Points on a hilly landscape, in no order, each with its height.
A climber steps from a point to the highest of its 2 nearest points, and stops where none of them is higher. Distance is the straight distance between rows; heights are no part of it.
K192 h=786: [-16   8  10   4  22 -13   9  -8 -52  -6  25  40 -15 -27 -11  -9  -7  -2
   4   3]
K463 h=588: [  0   7  -6  13 -12  28  13  44   4 -23  -2   9  10 -18   1   0 -10  13
 -22  15]
K574 h=574: [ 18 -17   5  24   2  19   0  12 -22 -21   5  15 -24 -20 -17   1   9   4
 -28  26]
K907 h=742: [ 19  -3  14  11   5  -6  -3 -40 -52   6  -1  32 -51  13   0   7  28 -14
  11   0]
K285 h=815: [-26  -7  32   1  34  14 -11  -6 -33   5   0  11   3 -16  21 -13   5   4
  16 -14]
K552 h=305: [ 16   5  13 -20  14 -38 -18   0  14 -14  -2 -29  -5  23   2  -8 -12 -23
 -16  -1]
K244 h=629: [ 29  -8  23  11   5  -6 -19 -14 -31  -9 -11  11 -44  26  10   7  22 -10
 -11   6]
K168 h=612: [  0 -22 -26 -12 -24 -25  -4  48  79  11  11 -29  25   3  -8   9 -16   3
 -15  21]
K170 h=602: [ 13 -49 -21 -31 -26 -30   7  34  77   3  15 -27  -4  28  -5  -3  25  -8
 -16   9]
K662 h=217: [-17  24  -8  21   9 -29 -16 -21 -13  18 -11   6  22 -31   4  17 -32   5
  -1   5]
K912 h=737: [-51  20  13  -5  16  12   3  -6 -26   5  17  -8   4 -24   9 -10   2  21
   7 -22]
K653 h=525: [ 12   0 -27   4 -12 -17 -12  27  45  -6  -5 -28  20  -3 -10  13 -10   8
 -27  19]
K113 h=234: [-17 -17   5  -7 -26  18  11  37  55  11  -6 -25   6  -7   7  -6  -6 -18
 -14  -7]
K341 h=284: [-32  38 -11   3 -40  26   3   1  14  15  20 -57   8  -6 -22   7 -13  42
   3  -9]
K940 h=639: [  7 -25  14  22  10  17  -9  43   4 -18 -10  24  22 -31   4  -1 -25  14
 -16  20]
K438 h=164: [ 28 -25   8  20  -5  25  22  49  30 -10 -19  50  12 -10   2   3 -14 -20
 -11  20]
K254 h=190: [-26  40   4  24 -12   1  -5 -11  -1  24  -6  -6  22 -31   7  25 -51  23
   9  11]
K612 h=455: [  9  19 -22  23 -17  12  -8  14  21   1  -9 -19  23 -17  -2  20 -28  17
 -13  24]
K30 h=640: [ 11 -30  27  -6  18   7 -28 -21  -1  -1  -2 -20 -21   0  15  -5   1  -5
   2   8]
K238 h=238: [ 33  10  26  14  33 -37 -14 -11 -25  -8   0  33 -23   7 -12   3 -12 -29
 -13  13]
K321 h=260: [ -4 -35  23  -7  21   0 -37  13  12   8  -1 -28  27 -13  14 -11 -20   1
   9   9]
K315 h=64: [ 10 -52 -20  -3 -24  -6  41  25  69  21 -20  28  23  -8  16  11  20  -3
 -11  16]
K562 h=69: [-33  13  -4 -33   8 -15 -11 -29 -15  24  21 -36   8  20   8 -16  15  -8
  44 -35]
K404 h=452: [ 19  22 -24  14  -4  -4  -8  -8 -21 -17  -2  -3  10   2  -6  10  -5   5
 -13  19]
K497 h=136: [ 30 -40  -1  13  -2 -14  35  42  53  -4 -20  63  10   1   2   7   6 -12
 -24  20]
K411 h=518: [ 42  -4  27   1 -14   1   0  14  -5 -21 -12   9 -52  49   3   3  24  -6
 -28   2]
K679 h=516: [  3  41 -28  11 -20   5   3 -27 -23   4  -1 -24  14   9  -8  10  -5   2
   1  -8]
K775 h=420: [ 36  -7 -21  -3 -22 -11  26  27  52 -16 -21  14  -2  32  -5   9  12 -28
 -28   7]
K282 h=524: [ 35 -41  18  -9  -4   5 -19  -2  34  -5 -15 -18 -32  17  11   5   4 -11
 -16  12]
K637 h=618: [ 17 -51   8   0  10 -18 -35  31  50  -6 -19  -6  26  -1   3   1  -8   9
 -20  18]
K819 h=184: [-28  63 -10  18 -20  18  30  -9 -35   4  16   9   6 -14 -12  10 -21  30
   8 -10]
K759 h=685: [ -9 -26   1   8  30 -11 -10 -33 -47  14  -2  54   4 -33  10  -5   3   8
  32   2]
K27 h=325: [  5 -12 -12 -14  -7  -8 -37   0  -1  -4   6 -51  -1  19   0  -3  17   4
  -2   9]
K443 h=456: [  1  23  -4   0 -12  45  23 -11 -23 -20  13 -26 -13   9 -20 -16  13   8
  -8 -13]
K739 h=226: [-12 -19   1  -9  -1   3 -27  21  34  14  11 -51  17   0   0  -6 -21 -16
  13   4]
K295 h=644: [-38 -24 -16  -8  21  -8   5 -32 -20  21   0  66   1 -35  15  -6   5  10
  46 -26]
K705 h=648: [ 43 -11   3  11   5  39   7   4   4 -18  -8  14 -14   0  -1   0  -6 -27
  -1  24]
K501 h=220: [-38  51  -5  11 -23  31  11 -17  -7  17  17 -24   7 -25  -5  16 -18  49
  17  -8]
K421 h=621: [  7  19 -21   8 -25  15 -10  -7  13   8  -8 -48  17  15  -3   9   0 -18
   2  -3]
K487 h=147: [-18  22  11 -28   0  12  15 -34 -40  -6  15 -29 -15  33 -12 -28  36  14
  21 -39]
K300 h=605: [-50  -2 -25 -19  16   2  14 -35  -4  34   1  34   3 -25  15   1  16  14
  55 -44]
K691 h=268: [ 16  14   3   5  31 -47 -27  -5  -7 -15 -13   3   8  10   1   4  -9 -15
 -17   9]
K371 h=104: [-13  37 -11  -6  -2  23  32 -32 -53  -3  11   7  -7  19 -20 -16  28  13
  29 -33]
K807 h=666: [-30  15  13  -5   6   2  -3  15  -2  -8   8 -24   5 -16   2  -9 -15   5
 -19 -13]
K675 h=75: [  4  24  18  -2   3  -6   0 -16 -25   1 -10  -5 -14  23   8  -3   3 -32
  -2 -15]
K598 h=744: [ 20   9   0  -1  -6  36   4  -3  14  -8 -16 -22   0  15   9   2  -5 -29
   5   2]
K430 h=289: [-28   0   7  -4  18   5 -25   1  -9  12   6 -24  36 -24  21  -2 -22  12
  26   1]
K895 h=526: [ 13 -22 -29   5 -25  15  20  44  33 -22  -2  12   7 -14  -1  10   6  23
 -30  31]
K632 h=582: [ 66 -19  21  13  15  11   0  21  11 -22 -13  41 -21  19  -2   5 -12 -26
   0  38]
K744 h=97: [ 42 -41  12  -9 -12 -15  48  27  51  -5 -15  59 -28  29  10   8  23 -23
 -23  13]
K182 h=407: [ 32   8 -19  28   9   1 -13  10   5 -14 -14   9  19 -19 -16  18 -27  11
 -15  39]
K444 h=394: [  1   2 -20  -2   6 -24 -29 -26 -20   1   3 -25  10  -3  -2   4   2   8
   1   9]
K234 h=187: [-31  -1  -4   0 -29   7 -21  45  48  28  17 -54  26  -7  -7   7 -29   2
  12   5]
K538 h=727: [ 18 -53 -17 -18  -4 -25  -6  38  73  -6  -2  -7  15   4   2  -2   7   6
 -20  21]
K408 h=78: [-16  20  12  -1  17  31  20 -28 -54   3  11  26 -26   8   1  -3  45   3
  35 -26]
K609 h=480: [ 16 -40   9 -31 -22   2  -7  20  54   0   0 -34 -19  30  10  -8  15 -17
  -9  -1]
K763 h=148: [-25  27  -4  -7 -43   4   6  44  46  10   8 -37  27  -2   2  14 -39  21
  -4   2]
K992 h=196: [ -1   1   8 -27   8   4  -1 -42 -36  -8  14 -10 -31  16   6 -14  23   5
  18 -16]
K997 h=517: [-10  15   3  16   2  31   9  -2 -34 -13  12   2 -17 -18 -11  -4  11  10
 -10   0]
K995 h=98: [ 18 -59  -4  -2  -3 -40  33  26  71  16 -30  51   9  14  14  12  32  -7
 -19  11]
K564 h=494: [-38  57 -27  -4 -16  16  29 -35 -29  22  12  -5  18   3 -11   2   6  32
  39 -41]
K186 h=351: [ 25  12   3  -7  -4 -16  11  14  32 -16 -11 -13  -7  26  -8  -5 -12 -31
 -33  -1]
K772 h=240: [  4   0  -1  23  35 -52 -26 -24 -17   9 -15  30  12 -18  -7  10 -19   1
 -12  10]
K255 h=429: [ 20   6   5   3 -23  22  13   5  -8 -24   0  -9 -29  24 -11 -12  21  -9
 -29  -4]
K336 h=194: [  7 -23  10   1 -11  19  26  36  45 -12 -13  11  -1  -4  11  -5  -4 -19
 -24   6]
K769 h=762: [-17  24 -27  -3  -4  -3  22 -40 -41  -4  28  10 -10 -25 -21  -8   0  27
   3  -7]
K843 h=55: [-27  35  -1   7  -3 -13  10 -22 -42  10  -1  11  -3   3  -7  -1  10 -12
  -1 -27]
K717 h=506: [ 62 -11  -5   2   8  -8  11  32  35 -30 -15  36 -11  34  -2   9   7 -21
 -21  28]
K756 h=657: [ -8 -11   0  -4   8 -10  -9 -47 -45  15 -11  40 -30   7  23   7  35  -8
  32 -16]
K591 h=559: [-38  28 -21 -17   7   2  23 -42 -23  22  11   8   5 -13   5  -2   5   5
  41 -32]
K136 h=99: [-12  30   5 -17  -7   1   3 -15 -16   5   5 -34   7  31   2 -12   6 -20
  16 -31]
K436 h=255: [ -8  -7   8 -25  -1 -21 -30 -28 -20   3  13 -41 -17  26   8 -10  25   0
   8 -13]
K948 h=290: [-19   0   8  -8 -25  42  17  15  34   1   3 -38 -12   1 -10 -10   7  -4
 -15 -20]
K73 h=331: [-31  31 -13 -10   1  15 -13  -3 -16   8   9 -37  30   1   9   7   3  17
  30 -12]
K324 h=688: [  5 -12  27  11  29  -7 -18  14 -18 -14  -4  21  14 -18   7  -8 -22  -3
  -9  12]
K647 h=219: [ 28  11   9  21  36 -29  -6  -1 -39  -1   5  55   3 -13 -20   7 -26 -21
  13  26]
K688 h=632: [ 23 -35  27   8  30 -23 -31  15  20 -14 -15   7  10 -12  -2  -6 -24   3
 -24  17]
K69 h=736: [  7 -28  39   0  36   2 -23 -29 -31   6  -6  20 -15  -8  24  -6   0  -6
  17  -1]
K666 h=833: [-24   7 -21 -11  11 -18  25 -32 -43   5  29  54 -19 -28 -10 -10   7   8
  23 -13]
K29 h=751: [-18 -11 -18  -7  16 -24 -22 -40 -35  14  -6  22   7 -12  21   2  19   8
  28 -11]
K387 h=373: [-26  23   0  -1 -27  30  15  -7  -2  -1   9 -50  -5   2 -26 -13   7  19
 -13 -27]
K413 h=738: [ -4 -15  41  25  30 -11 -10   9 -51   1   4  49 -12 -24  -8  -8 -10 -12
  -3   9]
K693 h=403: [-31  53 -16 -12 -21  12   9 -16 -23  13  11 -44  30  23 -16  -6   1  23
  29 -33]

Two climbers start at each pair of points below. Name the first point that both come to, or write none.
K371, K562: K436
K254, K662: K705
K408, K73: none
K234, K552: none

Where does a climber stop that starts at each point below?
K315: K598
K995: K598
K772: K598
K744: K598
